Each row is a point on a landscape with many valleys, with its height.
A ball rolls from a point to whichever of its 2 nearest points has the largest drop for the distance, and stops where none of them is lower. Distance is the straight distance between rows; heights are no part of it.
(1509) h=284: [170  71 109 113 117 197 130 145 164 205 137 117 125 151 134 167 142 139
 104 126 141  87 136 125 131 137  90 126 120  97 145 123 101 115]
(834) h=281: [108 149 169 108 166 102 107  98 125 111 107  91 158 118  94 130  80 139
 161  76 122 128 121 117 112 162 171  81 164 106 110 135 151 132]
(425) h=219: [ 97 137 139  99 103  92 109 169 135 121 138 105 159 108 139 131 142  85
  94 182 148  69 111 151 190 115 168 157  83 136 126 108 131 100]
(718) h=172: [151 118 179 145 140  83 101 142 160 140 174  91 126 106 146 105 147 113
 105 166 180  60 121 157 125 108 170 132  66 128 102 112 111  75]
(149) h=186: [179 111  60 117  55 129 146 191 152 148  72 164 120 179 153 173 154 127
 157 158 116 143 121  84 108 138  60 157  93  93 155 172 115  97]
(1181) h=537: [162  73  13  94  70 164 143 155 184 142 122 195 155 136 132 145 166  89
 130 169 114 129 119  68 122 137  93 148 142 139 164 149 123 149]
(1327) h=50: [114 102 134 141 108 122 111 152 135 144 154 115 154 132 152 100 113  96
  86 170 172 137 117 179 101 151 124 145  19 150 106 121 125 106]
(1517) h=155: [145 101  86 120  99 158 138 148 134 141 108 148 191 133 121 126 112 102
  93 132 110 168 127 110 129 122 113 157 125 137 141 153 154 153]
(1557) h=582: [102 131  55 169  95 155 125 154 163 104 108 163 120 107 139 147 135 151
 136 140 140 120 123  76  89 162  80 167 127  88 136 149 115 128]
(1454) h=154: [168 105 170 137 161 131 139 111 159 181 174 132 128 108 167 124 187  97
  97 141 121  78 121 108 123 100 142 197  80 173 138 126 110  96]
(1095) h=137: [138 117 148 121 102 127 140 158 116 104  97  93 169  94  38 103 112 113
  96 147 130 155 145 139  98 149 107 103 110 116 120 126 190 129]
(361) h=258: [ 98 165 172 117 140  61  65 139 141 118 167 152 145 154 172 113 108  79
 104 187 141  97 105 176 135 117 193 154  94 169  72  83 101 134]
(1548) h=460: [102 143 168 135 146  78  88 100 113 100 164 115 100 157 131 111  98 105
 163 148 157 153 120 201 101 128 135 115  88 143  83 120 111 123]
(1134) h=261: [108 155 130 176 132 116  87 128 120  95 151 130 160  70 129  82 149 110
 103 144 123  71 104 112 148  93 158 188 138 145 103 117 132 132]
(233) h=296: [140 140 105 148 128 114 114 102 143  79 106 118 103 106  71 150 103 140
 186 140 115  88 138 106 128 138 102 123 120 107 166 176 195 117]
(902) h=610: [141 144 165 148 140 169 161 186 145 113 143  78 110  69 146 121 141 159
  91 131 171 124  92  97 159 142 176 132 132  96 136 129 142  89]
(480) h=400: [126 118 193 129 120  39 119 115 114 143 157  83 136 113 116 100 158  78
 106 141 127 132 134 177 125  91 141 166 103 174 120 141 149 124]
(1001) h=121: [134 185 183 125 140 170 131  98 111 165 179 155  77 160 162 134 112 131
  97 113  64 142 109 156 111 139 151 160 161 153  69  63 119 183]
(1028) h=270: [136  87  76 104 119 200 109 170 143 154 104 127 128 149 116 179 146 131
 125 156 151  65 120 120 173 135  97 121 131  79 140 117  83 105]
(489) h=273: [ 83 123 103 100 118 120 127 103 128 182 123 157 144 138 140 150  83 118
 107  98 114 138 136 134  94 147 117 129 185 140 112 120 151 175]
(81) h=308: [ 38 166 139  96 166 122 131  95 106  90 104 170 133 136  91 123  78 113
 139 107 141 161 120 148 120 183 150 123 146 128  99 139 128 159]
(602) h=360: [130 119  86 103 105 136 155 177 123 115  85 159 127 164 124 149 116 161
 163 134 136 164 137  96 159  92 100  84 162  87 153 166 116 120]
(385) h=490: [131 126  69 159  75  83  77 105 165 105 160 120 140 113 117 109 148  49
 161 155 105  85 116 131 109 138 117 193  86 150 134 119 153 141]
(1659) h=445: [136 131 175 162 113 106 112 111  84  89 123  76  71 145  89 138 141 130
 165 141 122 151 156 182 143 118 115 116 121 143 146 128 134 126]
(992) h=113: [175 115 107 113  72 126 154 228 109 134  69 134 152 149  98 118 154 134
 118 155 129 144 132 100 134  88  72 108  96  69 137 159 129  90]
(825) h=204: [ 41 120  85 100 125 123 106 106 166 102 116 171 102 123 112 171 136 107
 149 177 157  71 128 124 125 206 116 145  87 111 109 120  93 122]
(1175) h=334: [177 100 125 107 152 170 160 134 112 151 112 104 109 174 111 141 157 167
 173  90 136 156 163 132 177  93 129  57 157 109 177 118  75 121]
(175) h=185: [ 88 114 122 117 142 133 109 104 183 128 162 162 118 114 155 151 132  92
 132 178 144  79 110 111  97 216 132 139  59 147  87 102 106  94]
(1254) h=304: [120 129  81 164 136 160 128 129 154 138 147 164 145 110 183 113 123 176
 132  92 123 131 126  90 120  96 124 142 177 125 138 153 100 160]
(789) h=381: [119  77  96  50 122 117 184 138 155 172 150 174 130 152 193 165 128 121
 148 116 125 159 132 111 176 100 134 108 142 151 170 172 123 127]
(1314) h=467: [111 142 146 135 157  62  86  70  94  96 116 132 120 161  92 113  92 112
 181 126 124 138 154 168  86 114 118 103 114 161 102 137 151 138]
(1463) h=95: [172 107 221  85 172 135 182  97 112 166 167 143 113 115 140 135 169 124
  90 131 101 169 128 123 157 121 167 111 137 193 119  89 138 103]
(1443) h=156: [142  80 141  87 117 131 175 157 136 140 116 118 167  93  79 130 136 115
  87 154 136 167 135 115 141 137 117  87 147 131 142 138 183 112]
(1361) h=107: [151 140 164 162 114 102 120 121 102 118  95  70 129 114  43 116 115 140
 138 131 124 145 168 149  81 136 104 109 166 123 131 121 178 149]
(1227) h=404: [119 161 100 191  83  97  95 136 109 143  89  98  86 190 141 151  78 144
 147 107 121 104 162 167  60 128  94 151 140 111 151 126 154 156]
(793) h=243: [ 97 123  80  53 112 155 111 164 150 105 112 157 150 139 112 189 129 100
 117 184 117 102  93 109 208 153 141 149 139 114 135 121 120 140]
(877) h=426: [149 121  98 144  80  71  90 125 147 109 128  96  98 154  89 144 103  92
 173 187 138 106 146 177  95 147  80 142  66 121 149 143 163 120]
(904) h=157: [154 117 131 162 148 152 139 105 120 143 130 131 145 114 133 106 125 157
 129 109 112 161 152 109  95 116  90 103 109 142 135 157 148 126]
(393) h=341: [138 121 111 140 155 158  69  86 122 170 143 133 156 142 121 125 108 148
 116  88  73  78 131 137  92 102 135 136 156 161  89 121 108 182]
(1609) h=350: [144  89  90  87 147 142 147 129 156 154 173 162 120 111 133 148 173  91
 150 165 111  93 123  98 198  83 124 152 147 174 178 153 123 128]
(184) h=180: [114 132 176 109 145  94 134 132 153 148 154  93 120 120 181 150 127 132
 152 100 149  68 118 126 157 134 162 122  92 101 123 133 117  75]
(617) h=271: [109 172 116 154 158  74  73  59 167  71 142 147  55 140  89 136  86 101
 187 170 167  92 105 164  62 173 140 161 110 124 113 146 144 138]
(64) h=312: [139 107 107 123 141 116 127  89 123 104 138 151 117  97  85 130 138 129
 169 152 121  96 133 106 164  96  90 117 121 140 157 163 178 108]
(1602) h=146: [184 116 178 114 190 142  95  67 141 153 165 111 134 142 155 125 132 126
 142 103 106  74 115 114 111 127 158 122  82 141 104 135 104 103]
(326) h=263: [145 110 121 140  95 127 133 179 112 139  95  86 150 136 112 117 164 126
 117 119 125 133 142 140 184  70 123 148 176 106 171 139 114 144]
(1524) h=220: [ 74 123 122 109 127 127 109 122 143 118 120 131 124 114 103 152  99 120
 114 161 183  89 123 156 110 182  98 125  97 103  98 122 128 119]
(1554) h=187: [142  89 116 119  97 114 150 132 173 163 151 120 137 108 164 137 184  72
  98 166 118 102 117 118 136 129 132 204  64 165 167 135 122 103]
(1123) h=257: [153 178 151 169 119  81 135 137 122 106  87  71 128 144  93 107  82 145
 184  77 101 160 163 104  99 131 143 110 116  94 159 173 181 122]
(1241) h=226: [ 74 123  74  71  95 113 114 155 156 106  94 138 137 130 136 173 115  78
 139 159 125 114  92 112 151 179 130 158 111  99 134 148 137 120]
(870) h=283: [124 120  99 183 140 138 104 129 113 130 140 134 170  82 130  81 158 139
 113 116 116 109 129 102 136  67 116 156 181 146 125 149 128 153]
(395) h=646: [151 120 143 174 157 162 118 130  86 144 119  99 191 111 113  65 164 148
  88  84 122 159 149 139 106 108 127 104 133 147 117  92  73 133]
(1135) h=526: [106  83  30  96  81 155 122 128 178 151 138 176 142 122 126 166 162  83
 101 179  86  91 111  94 134 157 106 181 137 163 139 103 110 156]
(868) h=388: [130 113 199 136 113  36 138 121  95 145 131  82 146  99 108  95 187 109
 108 105 114 152 146 149 129  75 153 151 168 172 120 116 124 128]
(196) h=599: [146 130 101 121 100 132 197 212 152  97 118 145 144 101 162 109 136 149
 118 137 172 183 119  70 142 109 139 114 145  95 153 189 150 106]
(482) h=466: [124 136  97 159 169 168 108  94 167  85 170 170 121  75 146 131 167 110
 156 152 100  87  92  64 127 157 144 178  86 163 123 132 115 112]
(504) h=166: [131 151 171 136 138 132 117  99 166 164 185 148  99 124 193 141 107  94
 103 142 124 101 107 124  72 195 145 160  78 154  88  85 119 118]
(256) h=302: [120 149 155 160 134 155  80 132 101  76 137  84 106 130  69 131 151 140
 143 167 133  76 127 163 184 103 121 129 127 106 131 103  99 136]
(947) h=331: [ 83 141  77 126 158 149  81  79 114 139 106 169 132 161  97 141  82 161
 140  88  79 112 141 147 101 112 149 124 180 159 114 130 122 210]
(1250) h=635: [106 111  91 113 123 179 145 164  95 100 106 159 169  86  92  96 153 115
  67 184 151 138 116 125 184 116 127 128 116 142 132  98 145 121]
(1161) h=393: [136 156 139 194 110 109 118 113 111 141 121  91  95 142 163 131 117 161
 149  79 119 131 143 136  98 113 121 144 146 109 144 143 132 142]
(491) h=173: [140 101 142 118 141 148 149 152 115 154  99  93 178 140 120 110 132 148
 139  70 136 152 153 123 133 126 123  66 101  85 135 127 107 104]
(217) h=65: [169 116 216  99 180  99 154  91  98 112 156 109 126  97 118 106 167 117
 125 100  99 178 123 128 121 129 177 114 125 190 109 116 145  89]
(1265) h=298: [174 101 152 143 145 198 103 121 149 173 159 101 115 123 108 155 160 119
 111 165 125  61 127 130 149 120 104 150 109 133 145 107 102 112]
(736) h=568: [ 82 141  28 161 121 136 108  85 163 101 103 192  81 133 103 169 128 155
 161 144  98  92 123 104 108 148 117 175 170 137 150 151 129 183]
(1147) h=428: [104 116 141 105 157 147 172 109 135 143 139 152 115  74 147 125 123 191
 102 123 171 151 123  96 131 148 115  69 174 114 114 120 134 108]
(1389) h=289: [ 73 142 124 108 168 116 129  89 137 100 114 142 132 100 118 157  83 163
 156  96 142 109 110  89 137 162 155  98 175  96 124 159 147 133]
(1668) h=126: [199 113 192 118 184 100 106  93 152 131 181 111 145 122 144 108 158  85
 130 128 118  62 115 113 128  90 178 162  71 155 113 151 124  82]
(676) h=239: [152 155 149 150 100  84 156 160 108 120  91  84 120 163 134 125 127 135
 176  77  96 205 152 128 137 102 144 128 120 104 172 166 143 128]
(646) h=262: [102 131  96 101  66 132 164 172 117 161 111 166 132 175 147 140 105 116
  82 132 112 222 132 148 100 135 101 147 193 138 130 124 135 194]
(1148) h=272: [142 147 138 118 130 117 137 130 138 114  99  96 155 128  86 140  77 123
 165  92 111 166 138 106 115 158 150 103 172 107 148 162 196 140]
(317) h=373: [114 128 104 137 111  96 139 145 115 131  74 131 112 142 126 150 104 166
 160 125 140 122 178 111 116 116  74 106 130  98 150 162 153 103]
(364) h=629: [118 124  87 120  97 188 108 137 110  66 124 157 137  96  69  96 160 101
  81 183 147  99  96 133 187 120  91 150  83 121 152  84 157 125]
(1283) h=418: [146 103 112  94 132 142 184  90 150 165 153 157 104 128 138 143 119 186
 117 122 145 154 150 111 115 130 113  59 222 130 137 127 150 153]
(1612) h=285: [135 126 118 148 119 160 112 140  98 103 113 103 113 127  73 135 154 146
 141 140 123 136 142 137 180  94 115 116 185 109 160 123 114 143]
(1532) h=77: [150 128 164 148 136 115 126  70  93 168 105 104  99 120  81 128 121 155
 113  99 121 159 157 147  62 149 100  85 193 147 114  85 156 158]
(1593) h=189: [130 105 160 102 113 149 153 160 123 153 113  84 128 159 160 151 107 144
 114  87 152 140 126 155 133 151 123  94  80  68 125 112 117  94]
(542) h=367: [147  80  93  64 127 158 172 150 179 167 165 170 116 150 173 179 156 111
 129 158 120 122 115  97 188 122 140 138 117 156 173 152 107 106]
(225) h=503: [112 129  71 116  69  83 102 134 143 104 122 135 157  90 112 112 148  64
 110 158 112 101 118 122 148 113 101 192 124 130 155 133 176 144]
(840) h=233: [ 93 130 138 137 135 133  97  80 132 137 138 120  92 150 121 148  78 158
 129 134 175  93 137 175  70 176  99 100 113  97  95 107 115 131]
(982) h=622: [120 148 117 157  89 165 114 165 120  50 106  97 117  83  70 107 147 119
  91 179 151 115  94 127 163 123 105 159 106  84 148 116 167 131]
(1689) h=259: [ 98 120 102  86 123 179  98 167 156 136 112 135 146 159 139 194 108 131
 135 136 128  74 107 121 186 159 148 129 133  86 128 107  86 127]
(751) h=218: [113 121 172 108 110  88 164 172 112 122 102  78 131 153 155 134 150 132
 150  73 125 171 123 140 190  97 173 120 124  99 159 136 109 106]
(235) h=394: [132 104  97  52  75 115 201 158 141 137 144 172 126 169 195 154 124 123
 122 128 150 197 129 111 144 112 133  99 184 141 151 165 130 154]
(549) h=241: [105 182 191 123 126  91  95 165 126 137 144 139 158 136 171 138 146  87
  86 194 117  88 125 155 183 109 204 155 103 174 110  80 108 137]
(213) h=641: [128  97 109 138 126 172 145 152  93 141 109 139 198  98 107  81 156 130
  58 128 137 180 149 133 133 108 135 114 134 158 122  91 115 132]
(92) h=456: [ 98 112  62 133 172 174 133 120 151 113 153 190 116  81 149 135 160 130
 161 149 143  94 111  76 160 136 106 143 115 142 138 141  93  96]
(1640) h=232: [162 142 166 159 157 125 178 115 109 131 137 104 120 110 156  92 155 176
 139  50 127 179 126 113 141 115 151  94 156 103 137 107  95 110]
(259) h=215: [138 126 162 129 145 119 145  62 107 176 158 141  76 112 185 128 126 167
 107  89 122 117 121 132 107 134 106 110 150 125  86  94 121 127]
(527) h=478: [156 128  86 185 124 147 101  97 152  83 158 140 149  92 135 101 151  94
 159 134  98 105 106 102 119 129 114 188  57 151 145 149 149 115]
(1647) h=314: [144 101 128 119 122 166  89 135 121 129 145  99 135 134  67 128 148 102
 117 177 137  59 132 172 188 103 101 125  98 122 137 105 115 119]
(697) h=559: [132 132  23 132 109 183 129 126 175  88 139 186 105 128 127 158 143 146
 163 156 113 113 111  93 149 111 123 154 183 135 170 164 115 174]
(1504) h=229: [146 150 158 141 143 108 108  47 125 163 155 116  60 142 172 131  91 170
 128 103 154  65 125 158  60 166  98  97 145  91  70  80 120 126]
(533) h=164: [132 151 177  83 162 119 123  98 117 154 158 148 100 168 146 162 125 130
 164  91  53 131 121 143 176  97 199 118 177 169 116 103 110 155]
(1390) h=303: [135 129 134 126 183 205 132 164 107 150 155 145 137 148 158 123 153 123
 120 136 127 122 128 132 214  94 156 132  92 155 142 101  64 111]
(1511) h=151: [170 146  86 107  40  93 129 207 113 139  57 160 123 188  95 147 122 133
 134 180 114 120 128  96  98 131  34 140  82  78 119 153 132  90]
(740) h=101: [144 164 166 163 152  87 107  54  88 129 106 105  82 139 107  88  88 148
 124  95 143 144 153 177  20 167 103  81 160 126  85  76 138 149]
(190) h=250: [185 132 136 157 185 129 134  88 109 120 124 114 134 109 116  91 151 182
 169  67 105 165 149  90 113 104 144  65 188 140 152 143 109 139]
(312) h=333: [131 158 165 147 180 141  49  86 134 118 166 131 117 148 136 115 113 152
 112 142 138  63 116 143  85 137 142 116 123 127  52  86  69 153]
(645) h=593: [114 143  89 135 113 154 182 198 150 107 117 168 156  93 189 122 100 168
 103 112 171 186 101  60 106 155 133 125 125  91 125 156 148 115]
(741) h=129: [140 125 112 148 108 144 129 150 107 130 107 128 203 146 104  93 106 123
 118 120 107 167 161 121  98 122  92 130  73 128 125 152 148 134]
(674) h=453: [125 140 196 147 132  94 107  94  82 102 143  96  59 163 125 116 140 125
 156 133 116 178 138 205 107 129 128 109 118 156 103  86 104 132]
(10) h=140: [143 108 182 156 115 107 133  91 102 184 140  89 101 156 132 117 130 135
 103 105 143 145 157 194  72 132  82  95  97 123 105  92 124 126]
(465) h=616: [141 151 150 158 119 180 140 173 136  82 135  98 120  58  86 124 149 137
  79 184 139 124  93 108 177 132 153 161 135 121 145 119 168 125]
(1634) h=242: [114 162  83 105  59 117 165 207 117 138  80 188 150 181 144 128  87 114
 100 156 125 215 115  99  87 141  83 153 160 102 117 155 142 154]
(1630) h=142: [116 139 145  93 134 163 136 147 121 130 144 134 131 168 137 147 124 136
 138  89  75 181 121 151 189 116 192 109 180 150 129  90  87 173]
(621) h=363: [154 110 155 166 149  89 114 103 100 149 123 101 184 136 134  75 154 120
 136  74  99 127 151 137 102  64 141 144 109 151 135 145 116 128]
(1088) h=83: [122 138 169 154 129 134 125 123 110 126 152 111 155 100 153  84 102 114
  76 131 146 165 112 149  86 159 158 149  63 159  92 115 146 109]
(603) h=375: [149 118 180 162 130  62 138 117 103 136 106  88 153 110 102  91 170 141
 154  60 115 155 175 137  99  91 138 110 145 137 134 112  98 118]
(275) h=346: [152 114  75 112 160 161 163 130 131 124 110 147  97 170 142 157 116 182
 191 101 147 135 158 103 166  92 130  37 174 114 172 151 100 123]
(1083) h=318: [ 89 147  88 153 137 173  97 114 111 121 129 160 132 156 154 135 106 160
 140  98  98 149 122 131 116 110 137 154 142 139 120 139  93 186]
(1182) h=415: [130 151  73 180  93  50  81 122 131 131  88 113  94 205 104 144  69 111
 156 169 141  90 184 186  66 127  81 132  95 133 156 125 149 139]
(1044) h=278: [ 75 126 100  93 116 139 158 121 108 161 130 178 128 156 144 127 102 135
 101 106  99 199 140 147 109 124 115 113 197 160 110 104 115 199]
(946) h=286: [126 158 162 140 182 185  93 126 111  90 142 138 139 125 122 114 142 125
 126 145 121 106 106 126 177 125 169 123  89 146 111 115  87 113]
(1473) h=282: [104 173 103 147 141  71  99  85 157  66  92 133  84 131  66 145  68 117
 193 146 155  89 129 136  79 172 120 140 111  98 135 181 180 135]
(426) h=330: [145  94 114 117 184 123 142 109 124 143 158 163 121  77 120 109 170 127
 161 144 146  89 131  92 175  66  99 119 165 161 145 161 142 108]
(742) h=269: [183 164 121 170 188  90 110  53  83  98  89 137  94 126 124 104 128 197
 164  71  82 153 155  87  58 108 132  78 197 155 135 137 133 152]
(1577) h=548: [164 109  23 113  95 181 145 171 165  90 142 183 139 143 150 133 157  98
 142 168 126 152 108  87 172 102 126 159 146 134 176 177 128 151]
(231) h=119: [ 89 157 135 123 134 154 134 123 118 117 120 133 127 144 117 138 108 165
 129  75 113 166 120 134 148 145 170 103 218 107 115  82 100 183]
(531) h=163: [166 113 181 120 186 124 149  85 130 160 152  95 152 123 178 106 139 145
 141  56 130 102 109 117 134 121 161  98  80 106 124 141 118  84]
(1238) h=384: [134 132 148 163 138  62 115 100 107 140  97  96 108 136 147 138 112 170
 171  77 131  93 169 133 105 102 118  89 143 111 138 148 146 108]
(1684) h=260: [112 141  99 107  81 112 112 150 129 161  86 117 145 167 124 153  65  89
 135 103 103 138 140 144  86 141 120 151 183 114 145 142 166 178]
(316) h=256: [ 77 174 118 156 137 107  79  78 131  65 131 154  99 133  94 135 101 109
 159 144 124 106 109 148  98 149 145 183 133 146 111 152 140 178]
(1019) h=145: [123 153 174 132 112 144 134 106 132 170 184 129  77 149 181 146 113 107
  92 128 106 152 111 163  94 162 118 184 122 152 106  84 138 152]
(265) h=436: [107  93 145 114 173 157 165 132 124 135 142 146 127  70 144 126 144 149
 119 136 166 138 117 103 157 125 114  89 106 133 126 142 132  71]
(519) h=240: [ 95 156 136 163 131 116  98 107 134  82 144 126 115  86 124 124 125 120
 136 150 134  94 106 122 117 145 131 174 122 129 106 136 146 130]
(263) h=244: [106 145 100 111  77 124 108 181 136 111  78 118 133 157 108 152  95  91
 132 143 138 127 114 140  99 163  99 155 119  80 127 147 162 140]
(888) h=85: [139 103 143 138 107 141 104 127 118 160 154 104 150 163 138 126 134  99
  99 139 123 133 134 181 123 120 124 163  72 155 126 121 112 134]
(1560) h=122: [157 138 190 133 190 118  90 111 113 111 151 108 168  65 129  73 157 124
  91 142 147  71 110  98 119 113 186 125 115 160  80 119 130  91]
(377) h=188: [138  88 106 123  95 123 158 131 173 179 137 128 129 132 180 160 141 113
 115 117 122 134 131 109 105 137 107 184 115 130 156 155 132 115]
(1160) h=514: [120 114  41 132  58 142 116 153 157 106 124 155 142  98 123 131 176  74
  98 176 107  94 107 103 141 146  90 195 101 133 157 110 134 132]
(1355) h=97: [144 134 214 112 170 102 131 126 123 138 151  93 160 108 135 107 145 108
  94 132 132 114 116 131 150 120 206 121  97 167 102 102 140  89]
(460) h=106: [114 141 143 149 141 135 120 133 115 116 126 109 191 120 125  79  80 107
 117 102 130 172 140 137  67 158 129 115  70 136 102 142 161 125]
(1292) h=197: [101 114 172  98 130  87 153 138 120 172 141 110 121 131 181 138 148 136
 125  93 140 106 127 136 180  97 156 122 138 123 136 115 102 100]
(1329) h=575: [108 132  50 178 102 112 111 113 154 131  99 141  98 127 144 157 125 149
 172 120 114  81 151  99  94 131 102 155 150 127 149 151 130 148]
(1101) h=96: [ 99 165 166 132 122 156 117 129 128 153 146 132 101 144 156 156 117 145
  91 119 105 119 119 142 154 140 153 147 188 121 105  72 104 176]
(908) h=316: [ 50 181 168 104 167 125 131  99  98 116 129 154 123 132 146 106  76 112
 101  83 123 162 103 156 100 176 166 132 160 136  64  79 113 153]
(829) h=299: [ 42 155 100  91 147 106 140  98 130  83  76 175 109 131  77 158  82 147
 149 114 143 136 132 130 149 179 150 123 172  90 124 176 135 155]
(1214) h=211: [115 117 116 113  96 139 160 227  93 101  74 110 131 103  97 107 170 145
 103 157 160 168 130 129 179 104 115  97 153 100 131 111 106 104]
(268) h=213: [180 146  77 101  41  98 162 206 143 141  76 173 135 188 147 157 130 130
 128 160 119 182 121  85 118 117  79 143 148  99 152 193 125 125]
(944) h=128: [145  82 177 100 136 134 163 113 117 165 141 111 150 107 101 123 153 107
  87 140 125 158 141 147 145 126 125 118 122 171 139 121 156 109]
(375) h=198: [115 144 158 140 130 103 149  67 111 139 141 139  72 125 160 138  95 135
 145 104 128 156 122 137  77 151 100 129 142 150 107 128 171 133]
(885) h=435: [149 136 146 134 109 100 101 106 117 105 116  78  62 165  75 171  90 110
 174 164 133 128 146 194 112 158 100 118 103 119 165 148 176 123]
(568) h=183: [116 112 143 104 116 133 166 184 123  97  88 114 162  84  78 122 135 148
 110 121 153 185 135 117 151 145 144  68 180 111 130 112 131 123]
(889) h=605: [164 116 130 138 142 160 185 186 154 129 136  99 126 101 157 109 157 156
 129 111 173 150 113  88 171  96 147 117 157  89 173 170 133  99]
(1164) h=238: [ 96 117 121  92  83 102 126 199  96 121  96  98 134 125 122 134 168 117
  97 165 129 140 123 153 198  95 118 131 164 103 151 115 101 128]
(3) h=196: [130 130 154 123 117  63  86 146 141 101 174  95 131 112 113  99 146  91
 117 203 162  83 115 184 180  97 157 133  62 149 122 103 119  97]
(940) h=217: [172 132 166 111 150 128 201  86 128 146 129  99 113 106 141 109 120 170
 148  46 122 176 118 115 130 171 146  52 155  87 121 103 140 104]
(1471) h=352: [146  93 133 132 163 107  85  79 102 172 142 123 168 127 147  92 142 134
 115  89 106  80 144 131  78  76 118 123 127 166  93 142 107 133]
(1546) h=148: [151 138 165 153 165 133 122 149 136 114 160  92 134  47 119  75 155 122
  87 178 176  54 106 126 137 111 169 127  56 149 108 121 150  60]
(82) h=588: [ 89 150  84 163 129 175 137 139 157 115 116 156 145  95 177 125  87 154
 109 102 149 157 104  84  64 193 111 152  98  91 114 139 125 128]
(128) h=150: [157 110 126 128 119 125 173 207 109 124  77 106 178 121  76  93 142 149
 133 103 131 174 171 100 127 101 111  82  99  95 130 142 121  98]
(582) h=203: [141 140 151 112 123 141 186 107 125 162 137 103  99 144 179 141  76 143
 147  56 124 135 112 148 141 181 138  91 122  56 106  97 141 107]
(1199) h=114: [140 101 160 140  98 121 129 128  97 167 118  91 141 172 107 120 134 114
 107 111 112 169 163 183 105 118 115 129 117 143 136  97 111 153]
(1544) h=324: [ 98 162 183 134 163 124  88  83 101 114 145 121 115 142 130 116 106 138
 111  94 115 126 116 157  96 155 140 113 147 128  70  94 106 149]
(574) h=407: [174 102  91  77  97 158 215 122 153 147 157 170 128 181 163 136 113 151
 126 105 144 185 174 104  96 116 117  53 174 132 136 150 132 155]
(964) h=446: [109 107  81 114 163 184 149 155 128 100 126 164 139 115 143 132 131 137
 167 135 150 131 124  99 186 108 113 117  96 116 151 161 107  94]
(1269) h=274: [ 92 170 174 129 182 117  77 114 114  80 156 160 140 132 145 114 122 115
 113 166 126  87 110 142 150 124 191 138  85 162  62  97  92 132]
(880) h=320: [172 112 151 135 158 193 163 158 113 144 136 105 117 170 128 125 171 136
 142  97 128 160 131 130 204  82 159 120 137 121 177 125  72 124]
(1629) h=181: [116 148 168 153 157 132 143  97 109  96 135 123  93  98 125 118 104 155
 135 115 136 182 120 128  94 157 120 112 109 126 109 136 153 111]

Call two points neighbours if one is among the 2 nearest of the other. Go from one point of each pair to the other, from neighbour to neighbour, staying as low as possible. Name the highest point that can't be avoided.
(217), (1532) => (1443)
(1101), (1327) => (840)
(992), (1241) => (1044)

Two balls start at each pair of points below. Name the first point that both come to, or write none.
(1250), (1612) => none
(1390), (256) => (217)
(868), (395) => (621)
